Each row is a point on a landscape with many peaks, with its height.
A climber steps from a point to the highest of its 2 nearest points, and stops where none of them is higher. Distance is the straight distance between rows; heights are no part of it.
K446: [-14   2   1  -4   0  -5  -6  14  -2  -9 -16  -5 -13   7   3   2  15  -9
  -2 -14  -3  -6]  h=510
K290: [  1 -11  -4  -7   2 -11   4   3  13   8  18  -4  -2 -20  -5   5   2 -10
  -2   3 -26  -3]  h=263
K224: [-10   4  -1 -11  -5  -4   3  12  -4 -13  12 -16   1  14   7  -5  -3  13
   3  16   8  12]  h=517
K840: [ 12 -15   6  -7  -8   1  -9   7  -7  -3  -5   9  13   2   9  -5   2 -30
  -5 -19 -16 -17]  h=515
K516: [ 18 -11   6   9   9  18   9 -17  12  21 -14  14  -6 -10 -24   7  -5  11
  17  -3  12  10]  h=237
K878: [-11   3 -10   2   9 -16  11   8  -4   9  -7   3   5  12   2  10 -18  13
 -10 -31   4  -9]  h=262
K975: [  2   3  -4  12 -11  -5   1   0  -5  -6  24  -5 -23  10   5 -11   1   6
  -9  15   7   3]  h=463
K507: [ -3  15   2  18  -9   8 -25  -4 -13   3  -4  30  -1   2  -3   7  16   3
  -2  -2   5 -21]  h=501
K79: [ 13   8   0  12   7   6  12 -20   8  20   1  -1   2  -9  -3   2 -19   9
   3   7  14  13]  h=285
K917: [  5   1   6 -15  14  -2   3   2  -2  -5  10   2  15  20  -1   6  -5   9
   5  10   0   3]  h=214
K610: [ -6  16  -6  -1   0   2  -9  -9  11 -16  -3  -7  -3  -8   2 -14   8   8
   6  13  13  19]  h=436
K57: [  1   4  -2  -6   4 -18  -8   0  15  -2 -13 -14  -5   2   0  12  13 -19
  10 -18  -5  -5]  h=57
K531: [-10 -12 -10  -3 -16   3 -10  13  -9  -1 -25   1 -19 -22   1  -4   5 -15
   8 -25 -12  -3]  h=466
K547: [  2  -2  -8  -3  -7   1  -6  -7 -12  -1  13  -4 -13  10  -7 -14  -2   8
   5  17  13  14]  h=350
K948: [ -8  24  -2  -6   7   0 -10   4  18 -17   2 -11   4  -6   9  -9   7  13
  10  17  16   7]  h=462
K851: [  6   0  -1   1   1  -3  -1   0   2   7   2   1   0   4   2   1  10  -7
   5  -9  -7 -13]  h=64
K858: [ -8   6  -5  15   1   2  14  -8   9   4  -2  -2  -7 -16  -6  10  -1   4
  -9  -1   2   3]  h=82
K510: [ 10   7  -4  -2  -5   6   5 -20  14  11  -7 -17  14 -23   7 -14  -7  -2
  21  12   4   5]  h=403
K149: [  2  -4  -6   1 -12 -18   9  -3   6   6  15   3  -7 -25  -5   3  -2  -1
  -7  -6  -6  -5]  h=220
K645: [-12 -12  17 -11   0  -1  -2  19   4 -15  -2   0 -10  11  -3  15  -1   6
  -9  -5  -4  -4]  h=205
K626: [ -5  -9  -1  -1 -10   4   3   7 -22   0  -5  22  17  -3   6  -5  -7 -14
 -11 -10 -15 -16]  h=435
K230: [  7   0  -4   1  -2 -10  -8   3   4  -3  -7  -6  -2   2   7   2  13 -19
  13 -17 -14 -11]  h=59
K199: [ -4  27  -9   1   2  -4   3 -11   5  -4   4 -12   7  -8   9 -14  -4  16
  -1  10  24  19]  h=553
K542: [  3  21  -4  24  10   7   6 -10  15   4 -10   0  -1  -3   3   6  20  -7
   3  -6   5  -4]  h=609
K765: [ -3  16  -3  18 -16  -2   0   1   1  -4  15  -2 -25 -10   3  -3   9  -5
  -8   1   6  -5]  h=512
K550: [ -5  -5  -6   6   6  10  11  -6   6   0   4   3  -4  -9 -13   1  -2   4
  -9   9  -5   6]  h=98
K957: [  8  -3  13 -13  -6   5 -18  -3  -6 -15 -11   8  11  19  -2 -15   6 -20
   2   5   6   6]  h=170
K125: [-13  -3   4  -8   2 -16  -8   7  -7   5 -13  17  10  12 -14  12  -7   0
  -6 -36  -1 -18]  h=267
K781: [ -7  -8   3   4 -14  -1 -14  12 -19   4  18  17   6  -2   3   5   3   3
 -14   6 -19 -19]  h=342
K426: [-12   6 -10  14 -22  -1 -23   4 -24   3   3  13   3  -5  10  -4  15  -7
  -6  -2  -9 -15]  h=453
K686: [  1   5  10 -20   8   4  -5  -2  -1 -12  -9   0  30  16   9  -8   0  -7
   4   3   4   3]  h=416
K839: [ -3  20 -10   6   5   0  -3  -5   0  -3  -1 -14  12   3  18 -16   6   2
  12   3   7  10]  h=521
K601: [ 12  -5  -7  15   4  13   4 -10  -4  17  15  17  -1  -8  -8   3  -7   3
  -6   5  -3 -10]  h=168
K575: [  0  -7   0  -7   9  -9   5   0  -4  10  -9  16   1  14 -13  10 -11   4
  -2 -33   5  -7]  h=272
K85: [  4  -4  20 -21   2  -1   8   0   0  -8  -6   6  32  22   6  -2 -14  -3
  -5   1   0  -1]  h=377
K835: [ -7   9 -11  -9  -4  -9   6   9   3  -9   5 -22  11   2  13 -10  -1  14
   2  11   3  13]  h=564
K278: [-13   6   3   3  20   5   9   4  11  -4   5  -8  13   3   0  16  -4  14
  -7  14   2   4]  h=478
K476: [  4  -8  -4   9  -4   3   5  -4 -11   5  21   0 -11   5  -4  -7  -3   3
  -6  10  -2  -1]  h=423
K913: [ 13 -16  -1 -15  -9  -1  -2  -4 -16   3   9  -7   7   4   9 -16  -5 -11
  17   3 -12   0]  h=81
K346: [ 17  -9   5  -3   3   7   1 -16  12  14  -5   5  -4 -11 -22   5  -7   6
  13   9  16  15]  h=225
K88: [  5  10  -3  13  -7  -4   2  -8   6  11  16   3  -4 -21   2   6   0  -2
  -7   0  -9 -12]  h=238
K753: [  3  -8  -3   0 -11   6  -5   8 -14   2  -9  10  14  -7  13  -5  -4 -26
   0 -12 -19 -22]  h=477
K653: [  6  18   3  14 -20 -17  -8   6   6   2  23  -1 -14 -11  13   9   7   0
  -6  -7   3 -14]  h=387
K611: [ -2  12  -2 -29  12  -4  -9   9  -2 -16 -12  -2  22   8   9 -15  -3   2
  13  -8   9  12]  h=461
K551: [ -2  13  -3  -2   0 -17   3   0  21   4  -3   1   4 -26  -4  22  -1   1
 -12 -13 -11 -13]  h=66
K247: [ -3   7   8 -23   4  -2 -14   0   0 -20 -11   5  14  16   5  -4   0   4
  12   4  11   7]  h=439
K881: [ 18  -5   1   8 -20  -9  -7  -6   0  19   2   6 -19 -17   5 -12   9 -11
  18 -10  -5 -10]  h=290
K244: [ -4   4  -4 -27   9 -11 -10   4   4 -14 -11 -14  20   4   8  -5   1  -2
  12   1  -4   9]  h=485
K478: [  0   0 -13  10   4   6   7 -12  14   3  -1 -21   5 -22   7  -6   0 -14
   8  15 -13   0]  h=382
K349: [ -5   0   7 -14 -10  -5   1  13 -15 -13   9 -15   5  23  12  -8  -2   7
   1   0   4   4]  h=483
K928: [-10 -15 -12 -14   3  -4  19   3  -7   5   4 -10   5  -4  -6  -2 -12   6
  -7  -4 -11   7]  h=231
K854: [  5  -7  13  -3   2   9  -5  10  -1  -3   5  14   9  10   4   4   1  -6
 -10   1 -21 -15]  h=487
K257: [ -3  -5  -1 -12   1  16  -9   1  -8 -15 -10  -3  15  -1   4 -25  -9 -16
   3  19   1  12]  h=141
K654: [ 10   8   6  -2  10  -9  -5  -1  21   4   7   2   4   1  -2  23   6   2
   4   0 -11  -8]  h=79
K282: [  6 -11   7  -9   7   3   5  -4  -7  -1   1  12  13  19 -12   4 -10   2
  -1  -2   2   6]  h=254
K647: [ -4  17  -3  22  -4   3 -10   0   7   0  -3   6 -14  -7   5   3  22  -8
   3  -3  -1 -16]  h=607
K2: [ 14  11  -7  -6   6  -4   7 -12  15   6   4 -11  15 -15   0   1 -11  10
   3   8   6   7]  h=311
K106: [-22 -11  -2  -5   8  12  10  13   0 -13  -5 -11   5  -2  -3   3  -6  -1
 -24   7 -17  -1]  h=292
K498: [  1  -5  -5  -6  -4 -17  12  12   3   3  24 -11   6   4   6   5  -7   8
  -9   4 -11  -2]  h=434
K760: [ -5   0  16   8  -2  12  -4  20  -3 -12   7   0   6   3  20   8   7 -13
  -2   8 -20 -24]  h=301
K137: [  9  -8   2  -5  12  -1   6  -4  -5  12  -3  22   8  13 -10  10  -8   4
  -2 -14   3   0]  h=295
K151: [ 22  -2  -4  14  14   0   2   0   3  25  19  10   3   8   1   6 -15   6
 -10  -2  11   0]  h=308
K829: [-21   3 -10  -3  -1 -19  -3   3 -11  12 -14  11  11   6  -9  10 -13  10
  -7 -35   1 -15]  h=264
K314: [ 11  -5   2  10  13  14  10 -18 -13  17   0   7  11  14  -3  -8 -15   3
  10   4   6  -1]  h=460
K731: [-10   1   1  -8  16   8   0   1   3  -7  -5  -3   9   1  -6   3   2   7
  -7  14  -5   7]  h=421
K375: [ -4  17 -10   6  -3   1  14 -11   4   2  14 -19   1  -4   6  -6 -10  14
 -12  14  16  16]  h=490
K669: [ 11  -9   6  -9   2   4  -8  -7   4   0   9   4  -7   0 -16   2   4  -1
   4  13  -9   9]  h=203
K990: [  9  -9  -3 -13 -16 -21  15   3   4  11  13  -3 -10 -15  -8   3  -9   5
  -5 -10  -1   7]  h=211
K713: [ -8  -4  -6  -3   6   6   5   0   8  -5 -17 -18   1 -18  -2  -1   3  -9
   5   2 -10  14]  h=337
K126: [ 15   5  -6   2  -4   0   7 -19  12  15  10 -13  10 -14  12  -9  -8  -3
  13  17  -3  -1]  h=410
K646: [  9  17   9  10 -12 -18   1   6  15   5  13   4  -7  -5  13  23   0   6
 -13  -3   7 -18]  h=366
K430: [  6  17  -3  17   6  10   5 -18   6   9 -12  -4  -2  -4   3  -7  16  -8
  17  -5   7   4]  h=580
K582: [ 25  -5   5   5 -10   2   2 -19   1  16   9   8 -17  -3 -12  -5  -6  -1
  12   4  20  10]  h=199
K522: [ -1  18  -4  10   9  -8   0  -1  17   1  -8   6   1  -4  -3  16  11  -3
  -1 -17  -3 -13]  h=204
K23: [-10  16 -11  23 -12   5 -20  -1 -16   4  -6  22  -4  -5   5  -1  20  -7
   1   4  -1 -18]  h=479
K124: [ 11  -7  12 -15   3   9  -3  -7  -8  -4  11  10  25  16   1 -10  -6  -4
   2  20  -5   3]  h=155
K520: [  1 -10  13  -4  10   9  -1  -1   1  -1  11   8  -3   6 -15   5   6   4
  -9  17  -6   2]  h=160
K165: [  1   5  15 -10   0  11  -8   9  -2 -21 -18   2  10  19   3  -8   4 -11
  -3   6   7  10]  h=180
K549: [ -8 -15  -8   4  -7   2   1  -4 -11  12 -17  21 -11 -14 -14  -1  -1   7
   8 -20  -1  -4]  h=397
K369: [ 16  -7  -2   4 -12   0  -9  -7  -8  20  10  15  -8 -13   1  -8  11  -6
  13  -5  -8 -14]  h=280
K156: [ 10  19  -2   1   3 -11   8 -14  16   6  -4 -14  10 -10   2  12  -6   4
   0  -5   4   8]  h=324
K120: [ -7   1   7 -10   2  -1  -1   1 -11 -18 -17  -3   3  25   3  -4   5  -2
   1 -16   9  11]  h=415
K944: [ -3   1   7  -8  -6 -11 -15  12  -4  -7  -6   6  -7  10   3   4  10  -8
  -4 -17 -13 -18]  h=529
K297: [  4  -3  -4   4  10   3  13  -9   6  13 -11   1  -1  -8 -11   2  -5   3
   9 -10   9   9]  h=265
K80: [ 11  20   7   3   3 -16   7  -5  24   1  -3 -10  -3  -6   2  21 -11   6
  -8  -9  10   7]  h=338
K684: [ -7  -5  -8   4   9  14   1  -7   6  -4 -12 -13   7 -11   3  -7   0 -18
   3  12 -18   5]  h=360
K842: [  3 -13  -2   6  -9   8 -15  -1  -3 -13  -7  -5 -26 -11 -10 -13   9 -16
   7   9  -4  12]  h=320
K776: [ -7  -4  17  -1   0   7 -11  15   5 -13   9  -1  -6  -5  12  16   5  -4
  -2  15 -16 -22]  h=255
K989: [ -6 -11 -10   8  -8  26  -3   5 -11   4 -30  -5 -16 -17   1 -17   1 -16
  11  -7  -6  -2]  h=302
K794: [ 16   0  -1   2  16  -5   3   2  -3  18  15  13   9  17  -4   9 -13   4
  -5 -12   3  -2]  h=341
K234: [  2   3   2   1  13  -4   4   9  -1   6  -3   2  -2  28   2  14 -13  17
  -3 -10  21  -2]  h=252
K202: [ -2  -3   8   7  11   2   6  13  -1  -2   7   0  -4  18  -3  15 -10  23
 -12  -1  16   1]  h=247
K6: [ -4   0   3 -27   7 -13  -2   8   9  -8  -8 -16  19  13   5   3  -7  -4
   8 -11  -8   1]  h=500
K361: [ 22  -6   0   0  12   5   7 -11  -8  15  13  12  13  20  -2   2 -11   3
   4   4   2  -1]  h=401
K832: [  0 -17   0   4  -9  11   6   4  -3   9 -25  -3 -19 -15 -11 -13   4 -11
  13 -10  -1   5]  h=318
K438: [-16   6  -1  -5   7  -7   1   5   0  -1 -18   7   7  -2  -9  12   5  -5
  -7 -21 -10 -13]  h=60
K93: [  2  -3   1 -18   9 -21   2   7   7  -1   4 -11  11  13  -6  14  -4   2
   4  -8  -3   3]  h=524
K847: [ -3   4  10  -9   7  -7  12   3  -8  -6  -8   0  14  32   7   3  -7  13
 -10 -12  18   2]  h=437
K42: [  4  -9  -1   6  13  10   1  -7  -2   4  10  15  -2  -2 -18   5  -5   4
  -7   6  -5  -2]  h=132
K152: [ 10  -7   3  -8  -3   0   1  -5 -11  -1   1   1   5  12   1  -8   4  -8
   9   0 -10  -1]  h=73
K454: [ -3  -4  -6   4 -17  -3 -20   9 -22   2  10  18   3  -7  -3   2   6   1
  -4  -5 -13 -13]  h=404
K816: [ -8  -7  -2  -4   5  10  10   2 -13  -1   7   1   2   9  -5  -2  -9  11
  -6   4  -2  12]  h=191
K73: [  3  -5  -7   6 -10  -3  -5   0   2  -8 -10 -10 -22 -11  -3  -8  14 -16
  13  -8   0  10]  h=303
K354: [ -3  15  -1   5  -6  -4  11 -13   6  -5  12 -12 -15  -6  -3   0 -14  11
 -22  17  12  17]  h=447
K157: [  2  -3  19   0   2  14   0  11  -2 -11   5  -2  11  11  11   5  -3 -11
  -6  15 -11 -14]  h=367
K110: [-10 -21  -4  -3 -12   2   2   5 -21   9 -21  14  -5 -20  -8  -7   0   0
   5 -13 -10  -7]  h=424
K739: [-11  -1   2  -6  -4  -1   0   8  -5 -17  -8 -11 -11  18  10  -6  10   1
  -2  -8   8  11]  h=402
K699: [-15 -10  -1   8   0  12   3  -1 -13  -5 -31   3 -20  -3  -7  -7   8  -8
   4 -22   7   8]  h=349
K389: [  4  -1   1   3  16   2   7   1   2   4   9   4   2  16 -12   9 -12  17
 -10   7  15  12]  h=233
K900: [ -6  14   3  -8   1  -4  -6  10  11 -14   0 -15  -2   5  15   2  12  14
  10  14  12   4]  h=473
K431: [-19  -8   3  -7   6   9   2  13  12 -11  -1 -10   1  -2  -1   7   0   3
 -10  15 -15   8]  h=353
K429: [ -3   5   7  12  -9  14 -28   2 -14   1  -3  27   5   1   2   7  18  -7
  -1   0 -13 -22]  h=550
K135: [  8  -5  11 -13 -12  19 -15   0 -10 -19  -9   7  14   8   5 -20  -3 -22
   0  21   5   6]  h=156
K596: [ -6   8   9   0   8  -2   5  -2  -6  -6 -15  -1  13  30   6  -1   1   8
   3 -20  10   0]  h=427
K235: [ 20  19  10   6  -2 -18  -2  -1  18   1   5  -6 -11  -4   4  24  -2   5
 -14  -2  11  -4]  h=351
K379: [-12   3   9   0   6  12 -12   7  -3 -19 -22  -9   0  12   7  -4   9  -5
  -4   6  -1   3]  h=188
K319: [  3   5  -2   6  -3   0   2 -15   2   1  10   0  -8   0 -13  -5  -4   6
  -2  13  17  19]  h=378
K390: [ -1   5 -14  17  14   9  11  -2  -4  13   0   3   2   3  -2   1  -7  12
 -12  -7   9   2]  h=158
K353: [-11 -11  -3 -13  -7  -9  -1  11 -10 -13   2  -8 -15  12  -1  -8   2   5
  -4  -3   3  18]  h=384
K700: [ -9 -12  -4 -10   7   1   4   3  -5  -7 -21  -8 -10  -6  -7   0   4  -7
   0  -7  -7  12]  h=317
K99: [-12 -10 -14   7  -7   6  -1   6  -4  -8 -22  -7 -19 -18   0  -6   6 -10
  -2 -15  -7   3]  h=480
K931: [ 14  -1  -1   2   1   2  18 -18  11  22  -3  -1   3 -16  -9   1 -13   3
   5  -5   4   7]  h=275
K161: [  5   7   9  -5  14  11 -10  -7  -5  -5   9  10  22  13   3 -14  -2   2
   4  28   5   0]  h=182
K650: [ -5  -4 -11  10   7   3  14   5 -12   5   7   7  -7  12  -6  -3 -12  13
 -13   0   6   4]  h=171
K748: [ -2  14  -7  19   5   6  -3  -5   4   3 -14   6  -6   4   5   0  24 -14
   8 -13  -2 -10]  h=639
K308: [ -4  -8   1 -16   0  -1 -21  12   5 -16  10  -8   2   1  -1  -6   3  -7
   3  24 -12   8]  h=106
K608: [-14  -8   2  -7  -9 -12   2  23   0  -9   2 -16  -9   5   9   6   4  -1
  -2  -6  -7 -11]  h=420
K971: [ -7  -6  -3 -16  10  15   3  -2 -17 -14  -9  -5  18   4   4 -31 -11  -1
   0  16   7  15]  h=122
K895: [ -2  10 -11   9  -5   5   8 -18  11   2  -9 -25   8 -20  11 -10  -4  -5
  13  11   0  10]  h=395
K980: [ -4   8   4  -1  -3  -6  -7  14   3 -13   5 -21   2  16  21   5  12   9
  13   0   8  -2]  h=481
K336: [-10 -17  -5  -5 -11   4 -10  10 -14   2 -21  10  -5 -19  -7  -3   2 -15
  -3 -17 -12 -10]  h=448
K301: [ -3  -1   7  -7   1  -2 -17   3  14 -13  12 -15  -1  -7  -1  10  15  -4
   2  24 -11   9]  h=93
K329: [ -1   6   0   8  -8   2   3 -20   2  -6  14  -5 -18  -9 -14 -10  -8   5
 -13  26  14  14]  h=409
K31: [ 14  -1   0  18 -15   7   2 -20  -3  14   9   9 -23 -14  -4  -9  -8   2
   2   8  15   0]  h=192
K138: [ -6 -16   0   7  -3  10   4  -5 -17  -1 -18  14 -14  -3 -11  -9   1  -4
   5 -14   5   2]  h=369
K703: [-15  -2  16  -1   2   7  -1  16  -2 -17 -13  -7  -3  11   5   8   3  -2
  -9   1  -3  -2]  h=195
K37: [  0  10  -3  16  -4   3  -7  -1   7  -5  10  -2 -16  -5   7   2  15  -7
  -1  11  -7  -8]  h=559
K158: [ -8  -1 -12  13 -11  -1   2   5 -16   5  18   7 -10  -5  -1  -3  -2   4
 -11   2  -6  -4]  h=380
K299: [ 13   0  -8  -4  11   0  12 -15  10  17   6  -2  19  -9  -2   0 -20  16
   6  13  14  16]  h=298
K967: [-4 20 -2 15 18 12  0 -5 13  0 -5 -9  9  4 11 10  8  1  5  7 -3 -7]  h=570
K248: [ -7  -5   3  -5  11   2   6   6 -12  -8  -3   5   2  15 -10   4  -8  19
 -10  10  14  19]  h=215
K814: [-14   2  -2  -1   7 -13  -1   6  13   3  -6   4   5 -13 -12  17   0   7
 -11 -21  -9 -11]  h=62
K109: [-20   2 -10   4  -5   1 -10  12   2  -9 -21   1 -11 -13  -3   2  12  -9
  -9 -17  -8  -7]  h=497
K545: [  5  -5  -2   2  -5  -1  -4 -12  -9  -1   1   2 -17   9  -7  -8   5   1
  12  -2  16  17]  h=329
K182: [  0  18  -4   4  -1   3  -5   7   0  -8   5 -17   7  20  23 -10  12   4
  12   1   7   5]  h=495
K704: [  0  -4  -2  -3  -1  -8  -4  11   4  -1  19  -7   2  -9   7   0   7 -11
  -6   7 -29 -10]  h=309
K938: [ 14  -7  -1  -1  -5  -4   3 -12  -2  15  -5   9 -13   5  -8  -4   4   1
  15 -14  10   8]  h=310
K639: [  5  -9  -4 -17   3 -19  10   4  -3   6  15  -9  15  12   2   9 -12   3
  -4  -8 -10   0]  h=482
K859: [  7 -19  -2 -16   1   5   7  -6 -17   3  13 -11  18   5   8 -17 -14   0
   7  13 -13   5]  h=90
K887: [ -6   1  -3 -14   8  10 -17   7  -1 -18  -1 -11  10  -2   4 -16  -2  -9
   7  19  -8  14]  h=124
K524: [  3 -18  15 -16  -8  -2  16  -1  -7  -5  -2  11  25  18   2  -6 -12  -9
 -14  -2  -1   1]  h=346
K10: [-10 -14  -4   1   6  15   5  -1   1  -2 -33  -2 -19 -10 -11  -5   7  -6
   8 -10   1  14]  h=335
K76: [ 19 -12  -1   8 -15  -4   4  -7  -1  19  -1   1 -18  -2   0 -11   5   0
  24  -6   8  -2]  h=300
K702: [ -4  -6   9 -12  -2  -4   9   6 -14  -6  -1  -2   4  29   4   0  -3   5
  -7  -8   3  -3]  h=455
K720: [ -3   3  -8   7 -14  -1   3  -5   1   3 -17 -16 -20 -21  -1 -13  15  -6
  12 -12  10  16]  h=293
K830: [ 3 12  2 18 -2 -4  9 -1  5  8 21  0 -3 -2  7  7  1  1 -8  6  2 -8]  h=261
K571: [ 21   3  -3  -3  -2   1   4 -17   3  20  19  -4   7  -1   4 -10 -17  -1
  17  17  11   2]  h=419
K643: [  6 -10   4   9   5   9   8 -14   7  18 -25   7 -11  -7 -20   1   7   1
  13 -12  11   5]  h=251
K644: [ -6   8  -8   9 -15  -4   2  10  -7  -9  14 -13 -20   3   9  -5   7   2
  -7   3   1   0]  h=484
K223: [ 10  20  -7   9   2   3   5 -18   3   4  -6 -10   6   1  13 -10   7  -3
  18   4  15   9]  h=552
K925: [ 21 -15  -1  -1   1   4  -4 -13  -5  21  10  13  -7   6 -12  -2 -11   9
   9   5  17  11]  h=207
K556: [ -6  -5  -5  -7  -3   7   1 -10   7   1 -17 -14  -6 -20  -9 -16   1   4
  14  12  11  21]  h=365
K591: [ 10  10  -8  27   9  -3   1   1  -3  21  14  14  -2   7   9   5 -10  12
 -13  -8  16  -9]  h=291
K3: [ 11   9   5  -2   3 -15  -4  -2  28   3   7  10  -1 -17  -6  25   3   0
 -10  -8  -9 -15]  h=71
K619: [  8  19  -4  22   5  -3   7   4   8  12   9   5   2   5  11  11   2   9
  -8  -4  12 -11]  h=279
K239: [ -9  -8  13  -1  -4   3 -11  16  -7 -13   2  14 -13   0  -2   8   7   2
 -14   7 -13 -12]  h=234
K66: [-16  -5  -3  -9  -6  -8   6  20  -2  -7   7 -11 -14   6   1   4   2  11
  -9  -5  -4   5]  h=407
K502: [  3   3   4   4 -20 -16  -6  11   1  -7  21  -1 -14  -3   9   6  10   1
  -8  -2  -7 -12]  h=408
K766: [ -1 -19 -15  -8  -6 -22  17   3  -2  10  14  -7  -1  -8  -7   1 -13   6
  -9  -9  -7   8]  h=218
K945: [ 19  -6  -4   4   9  10   7 -22  -7  21  11   3  10   3  -3  -9  -9   6
  18  16  11  -1]  h=430
K273: [ -3  -7  15  -1 -15  -1 -17  22 -11  -6  16  14  -9   2   8   7   5  -6
  -7  10 -16 -23]  h=277
K959: [ -6  16   3  15  -1 -12   2   4  12   4  -2   2  -8  -7   1  11  13   6
 -10  -8   3  -8]  h=210
K709: [-11   1   2   6  -8  -3  -1  13  -1  -9  12  -7  -9   4   7   2   5  -6
  -7   0  -9  -9]  h=449
K272: [-13  -8  18  -6  -3  -6 -13  16   0 -12  -2  11 -13   5  -7  18   2   8
 -11  -4  -5 -21]  h=213
K882: [  6 -20  10 -17 -14  -6   8   3 -13   2  -2  17  12  12   4  -6  -8 -13
 -12 -16  -5  -8]  h=385
K494: [  3  -4   0  -4   2  -4   0   6   7  -3  22  -4   6   4   2   9   1  -1
  -1   8 -14  -3]  h=376
K310: [ -5  14  -7 -10   3  -9  10  -4   3  -6   4 -16  13   0   5 -16  -1  14
   3   3  16  16]  h=635
K883: [-12 -13  -5  -9   7   2  11  11  -4  -3  -6  -2   5  -8  -3   2  -9  -3
 -15  -4 -14  -2]  h=253
K245: [-9 15  4 18 14 11 10 -2 17 -2  4 -9  6  2  7 10  5 12 -6 13  4 -3]  h=530
K637: [  4   4  -7   2  15 -12   9   4   1   9  -3   1   7  18   0  14 -10  12
  -9 -26  17   1]  h=258
K767: [ 10 -10   3  -5   3   1  -4  -7  16   6   6  -3  -1 -17  -7   6   9  -7
   4   8 -16   3]  h=236
K222: [ 18 -16  -2  -4   4   2   7  -6   1  13   0   8  -6  -5 -20  -4 -11  15
  13  -1  19  19]  h=216
K111: [  5   2  -5  14  -2   0  -6 -10  -4  13  -1  23  -7 -10  -2   2   7  -5
   9 -10   0 -14]  h=259
K635: [ -5   4  -6 -11  -5  -6  -5 -13   7 -11  -3  -6 -12 -18  -8 -18   2   7
  13   8  18  24]  h=396
K305: [ -2 -10  -8   0   1  11  -7  -7   5  -9 -13  -9 -15 -19 -15 -12   8  -9
  12  11   3  17]  h=344
K848: [  3   9   8  -1   4  -1  -7   0  18  -6   2  -9   4  -4   0  14  12   1
   4  14 -10   0]  h=86
K384: [-11   8   4  15   5  -1  -2   9  16  -5   3   3 -10  -2   4  21   7  10
  -8   5   1 -17]  h=219
K30: [  5  12   9 -12  12   3  -7   5   2  -7   9   9  20  17   0  -3 -12  15
   6  22  11   1]  h=194
K198: [ -2   3  11  -1  -7   7 -17   7  -3  -6  -7  18   9  -3   3   4   8 -10
  -8  -2 -18 -22]  h=645
K540: [-15   0  15   9   7   1  -2  18   3 -14   1  -1 -14  -9  10  22  11   3
  -1   7  -4 -20]  h=229
K580: [-10   7  -9   8  -9  -3  16 -11   9   9  -2   6  -8 -36 -11   6  -8   4
 -15  -4  -4   0]  h=72
K142: [ 18  -5  -1  19   1   9   6 -18  -6  17   9  12 -10 -10  -6  -7  -7  -6
   5  10  10  -9]  h=185
K874: [ -4  -5   6  -5  -1  -1  -8   7  -6 -10  -9   7  10  11   4   1   3 -20
  -8 -17 -10 -14]  h=563
K803: [ -4  -7  -8 -11   6   8   6  -7 -19   1   3  -4  17   9   4 -22 -14   1
   8  12  -3  12]  h=103

Call two points neighbours if one is among the 2 nearest of the other. Go from one point of each pair to the other, from neighbour to neighbour, staying as high as possible. Name the lowest point that can't be avoided.
K198 and K794 => K522
K93 and K794 => K700
K310 and K748 => K353
K874 and K93 => K524

Where does a climber stop that starts at each point below?
K10 => K874
K73 => K748
K700 => K314
K928 => K748
K858 => K644
K650 => K137
K957 => K198
K516 => K644
K111 => K310
